Points, in no order, along strands that fork and pass close to each other.
(in the rows, 128 means zero)
Points whose rows are less than 114 apart are linked; no others are. Some points are linked to none.
fulo: [188 109 187 115  99 183 160  88  88 135 162 132  70 194  93 166 111 138
 142 173  65 151]
Tefi: [118 148 122 126 139 206 136  90 104 146 143 146  74 124 102 193 102 166
 127 118 133 122]
Masi: [ 90  78  85 166 124 108 151 159 158 144 155 163 142 103 120 105  88  96
 121 121 123 104]
nas: [218 118 139 128 117 112 142  90 124 116 183 174 105 177 117 150 120 121
 156 145  96 112]
bop: [189 119 159  95 130 171 149 108 158 144 138 127  81 189  92 171 125 142
 140 188 100 178]
gusa: [ 84 110  95 123 124  91 117 154 162 144 100  88 156  92  98 109 145  90
 138 121 131 142]
Fevud: [139 142  87 103 154 126 128 154 142 129 141 166 121 151 106 172 144 134
 116 141 169 177]
mapiv: [161 134 120  73 165  87 118  98 155 162 102 122 167 142 106 156 165 108
 109 124 133 110]
fafi: [105 105 141 137  91 124 191 107  80 172 161 123 128 115 148 125 115  81
 130 132  88  64]
senu: [160 147 124 113 162 157 127 167 170 123 104 100 139 145 144  93 114 151
 111 158 124 137]
mup: [109 160 146 115 110 179 179 114  91 146 123  63 107 130 164 140 155 123
 115 139 102  88]
defib: [ 75 161  98  86 115 134 126 157 156 126  91 135 175 127 107 200 125 147
  92  99 174 169]
bogof: [126 114 211 130 104 171 140  98  69 180 159 157 113 141 127 152  76 151
 120 123  92 112]
Lun: [181 177 132 147 119 195 183 144 123 134 147 116 122 164 139 153 164 135
 129 157  90 139]
zadap: [157 110 149 133 105 211 188 122  96 107 201 144  74 164 136 101 114 123
 142 146 105 118]
negut: [ 90 120 162 113 104 108 119 130  51 141  98  71 117 129 163 177 180  83
 109 123  94  87]
beko: [155  98 149 115 157 161 132  95 181  92 130 162  46 175 119 124 103 144
 149 158 133 183]
vuki: [ 95 125 141 125 125 127  84 166 119  99  73 141 143  97 143 106  71 139
 122 108 145 128]
kozig: [196 113 120 109 156 135 133 130 186 160 151 138 117 168  78 145 117 128
 119 188  98 151]
dof: [ 64 125 130 101  92 104 100 136  53 131  93  82 132 125 118 186 177  99
 124  66 104 117]
nus: [105 180 124 129 116 150 145 174 108 141 107 107 144  89  92 132 126 115
 102 123 127 122]
samor: [124 149 119 164 150  99  96 115 135 149 157 146 141 134 137 111  71 141
 137 128 109 147]
vok: [ 93 168 153 111 158 126 121  95 113 110  80 112  82 109 134 110 122 102
 131 111 133 132]
figel: [129 145 167 127 124 142 179 108  70 139 134 153 127 132 126  87  68 106
  96 162  74  89]
ramuk: [129 123 136  90 117 152 177  97 113 126 127 143  75 164 154 156  95 138
 116 139 115  87]
bubi: [132 122 139 145 139  99 104 161 115 138 145 127 153 121 131  74 117  74
 120 113 109 101]
sedit: [158 115 108 144 142 140 168  97 175 102 136 161  86 166 147 125 103 143
 148 163 104 151]
bavud: [ 78 176  98 136  95 110  98 132  49  97  98  83 139 107 137 171 136 101
 138 101  98 101]
riru: [143 125 103 180 135  82 108  99 161 121 106 124 166  95 167 113 142 127
 165 129 117 111]
lete: [181 143  88 145 138 144 150 126 173 111 155 140 118 123 143 135 190 143
 148 167 169 142]
vome: [172 119 202 124 113 174 159 103 104 182 165 134  99 155 118 114 112 151
 147 153 102 154]
Bil: [106  51  71 166 142 105 135 170 193 119 128  81 151 121 130  52 181 176
 112 145 159 143]
kibed: [101  73  85 138 134 108  98 197 183 109 113  78 193 116  97  49 175 162
 100 111 164 166]
dava: [ 98 172  86 104 131 130 118 137 131 100  93 119 126 112 142 176 123 142
 124 121 174 129]
betim: [116 139 144  80  98 137 150 122  54 131 143 119  94 126 164 143  96 143
 100 137 148  60]
nir: [142  99 112 124 149  98  78 133 178  86  94 126 175 100 157  92 135 177
 123 109 175  97]
gotot: [124 107 109 135 125  66  71 120 165  96  90  80 182  72 123  47 132 181
 141 106 156 100]
fabu: [129  80 116 140 131 113 171 136 211 133 123 172 117 162 148 127 114 121
 130 163 131 168]
vagu: [ 90 160 109  91  99 108 142 182 151 136  86 126 177  94  73 145 116 125
  86 114 160 137]
ras: [116 141 144 138 139 165 124 144  49 144 128 131  89 157 120 201 158 101
  94 136  81 138]
Faz: [136  70 119 158 135  59 112 153 199 122 169 174 146 160 136  93 137 167
  98 166 185 159]
zibog: [184  68 122 123 119 174 185 108 109 110 157 162  81 146 119  81 111 162
 150 142 113 119]
Vadab: [147 132 137  86 162 172 108 105 170 111 120 156  86 165 122 163  94 165
 123 140 148 148]
nobi: [235 154 133 127 125 118 145 106 131 114 183 167  98 151  96 112 154 149
 145 167 139 137]
pufur: [ 90 183 127 146 131 123 111 125 137 116  91  92 165 127 134 130 129 112
 141  76  99 146]
borep: [ 81 150 113 151 109 100 102 179 122 117 164 101 160 116 119  66 108 103
 126  79 128 134]
pibo: [128 128 170  85 131 111 100 143  97 152 147 135 124 141 134 114 136 118
 122  82 172 121]
vabop: [127 138 120 126 159 153 110  86  85 108 143 151  68 139 140 124  72 139
 152 144 121 138]
ziva: [ 74 117 134 125  96 127 165 111  28 166 125 112 117 121 123 150 113  98
 107 132  78 101]
toz: [110 131 133 140 118  71  80 101 169 122  99  90 191  95 157 115 161 121
 170  91 141 137]
rebu: [153 101 158 107 119 146 146  91 135 155 124 153  78 144 138 174  76 140
 139 191 115 114]
tipa: [190 188  93 105 134 162 175 146 146 110 149 118 115 160 133 129 160 148
 117 160 137 119]
mumi: [138 114  91 174 156  50 154 133 181 121 126 148 143 122  82  39 146 156
  84 151 136 139]
Zipam: [125 131 149  62 141  90 103 110 137 126  85 105 177 132 120 151 199  98
 110  78 157 134]
sirip: [120 115 106 131 151 133 148 128 185 116 102 112 120 113 145  76 117 168
 133 141 149 139]
zokof: [113 143 142 120  98 142 150 108  95 150 100  61 139  89 140 126 174 125
 152  97 116  93]
goz: [ 88 138 118 151 123 221 139 126  84 120 147 134  94 100 144 175  92 144
 124 133 124  96]
bet: [123 138 141 132  98 120 110 155 114 147 127 117 158  97 154 169 176 107
 147 112 172 126]
nena: [128  76 139 103 153 165 127 124 174 121 119 142 104 131 153 159 167  97
 130 107 155 102]
luk: [173  97 110 172 140 138 159 115 116 110 144 148 128 143 141  43 112 173
 146 132  95 132]
bupe: [163  71 125 139 148  85 130 158 201 133 163 156 111 172 130  90 110 129
 112 202 132 155]
podi: [ 94  99 152 118 121 121  66 150 122 122  67 109 163  92 148 158 119 110
 138  94 136 108]
raful: [111 158 120 120 144 182 119 109 135 109 101 153  97 137 147 204 110 165
 132 122 152 135]
mogen: [117 110 146 141 132 132  97 180 132 111 114 150 152 120 152  97 125 141
 137  87 167 166]
zup: [122  93 152 129 130 119 120 115 104 161 100 138 103 127 161 178 110  89
 137 175 100 111]
pagin: [151 156 121 153 132 170 158 151 102 154 145 120 146 127 120 114 133 124
 127 122  94 127]
Kavo: [114 183 126 135 164 112 107 111 181 146 114 107 171 155 129 140 136 120
 123 114 115 177]
vom: [ 99 138 147 117  96 142 169 108  50 148 191 140 104  91 131 132  98  94
 101 153 132  50]
seg: [152 104  89 152 161 173 132 106 148 102 168 136  86 141 148 151 128  82
 144 166  94  82]
Kop: [144 125 196 110 129 147 101 131  88 138 168 169  96 172 140 159 124 117
 119  95 134 115]
Soreb: [159  99 102 164 122 125 141 141 122 145 122 136 170 112 126  74 112 195
 148 108 126 143]
mesu: [152  98 110 118 147 105 110 187 158 126  94 110 203 116 100  68 170 135
 106 103 133 154]
Kule: [110 119  70 159 110 105 117 161 134 123 160 141 165  95 138 150 126 104
 135 103 143  87]
fofi: [183 159 134 112 129 129 142  76  85 132 165 151  67 126 120 138 142 144
 163 163 154 137]
zozas: [129 121 124 181 122  54 103 118 145 101  93 108 164  67 141  44 134 123
 150 132 126 111]
sos: [182 122 179 105 120 126 106 109 136 126 195 183  87 199 117 176 111 106
 137 129 124 131]
zam: [ 67 137  82 198 115  89  79 135 136  76 127 128 147  71 106  74 110 155
 148  83 153 146]
tege: [ 75 131  90 176 135 134  99 120 119  98 100 117 139 101 133 107 109 122
 170  70 116 155]
dav: [105 116  91 130  85  95 116 170 149 123 136 121 200 115 153 151 156 125
 146  82 171 144]
Fisib: [146 154 146 131 109 215 191 130  64 123 165 113  86 142 147 133 143 130
 120 163  98 103]
Zol: [ 82  67 130 122 123 132 105 152 119 157 101 128 124 106 150 161  89  91
 136 132 127 103]
kenet: [144 117 206 145 119 179 130 117  65 136 150 127  75 165 151 179 171 108
 120 145  82 125]
mogek: [171 151  98 154 159  73 141 131 157 117 122 170 135 116  93  81 110 140
 100 176 124 128]
keb: [ 87 153 100 118 111 105 144 118  63 129 116 130 105 106 118 172 128  93
 115 112 120  87]
zele: [115 141 168 122 122 133 130 143  94 162  99 108 124 139 136 210 189 101
  93 135 104 130]
Suno: [105 167 168  67 109  91  90 112 159 121  68  87 206  89 111 137 166 122
 114  95 166 136]
ded: [111 137 169 142 124 181 127 112  81 108 173 171  74 157 159 149  94 120
 138 109 126 134]
rufe: [ 80 123 109 122 107  51  81 103 163 108  82 107 209 110  98 113 147 128
 159  67 136 191]
neto: [121 162  92 151 156 147 100  98 114 144 142 110 117 110 136 136 100 143
 157 139 124 131]
febon: [148 152 126 104 149 109 115 177 149 124 114  88 167 129 123  61 136 107
 102 125 124 115]
ludu: [135 170 159 138 140 123 131 111 162 161 160 155 129 161 124 140 109 125
 128 120 122 165]
zuv: [113 161 101 102 139 146 156 130 131  96  77  98  92 110 152 108 125 134
 131 141 154 122]
Zubap: [ 89 157 177 101  98 110 123 145  94 162 145  94 120 112 128 143 170  85
 114  97 167 116]
mufe: [ 68 151 111  88  81  87 104  88 181 106  74  93 198  81  82 140 160 120
 153  71 147 149]
kal: [111  72  78 183 140  92 146 147 155 130 128 152 129  85  98  75 128 135
 117 149 142 136]
keko: [137  71 144 146 151  94  86 154 172 108 145 169 139 131 155  87 146 157
 127 111 195 159]
batag: [170 155 104 104 174  96 136 115 144 149  90 145 151 129  79 133 116 131
 101 147 104 125]
bozu: [ 88 105 118 150 116  69  64 178 164 123 149 123 198 114 108  84 114 117
 125  67 134 137]
Ziro: [192 155 147 138 133 175 134  66  83 123 164 147  66 144  91 155 111 141
 159 185  90 144]

A fork is a point with three links, a tip a point with one. Leave the first point through the second and follow the links. Name the first fork or tip that comes.
toz; rufe -> Kop
sedit; fabu -> kenet
dav; Kule -> nir
Zol; podi -> raful

A fork is a point with three links. Follow the links from the first point to the second and name the forks in between, in order.
mesu; mup -> febon, zuv, dava, Lun, Fisib
Kule; samor -> Kop
senu; Zol -> zuv, dava, raful
sedit; Fisib -> raful, dava, Lun
ras; bubi -> raful, dava, zuv, febon
bet; bogof -> Kop, fulo

Follow the links from the first point to the second, and from the first to the third. Name the last point that the two ways share.
bogof; nir; zam -> Kop
mogek; kozig; pufur -> Kop
kibed; zele; zokof -> dava
lete; Bil; Vadab -> dava
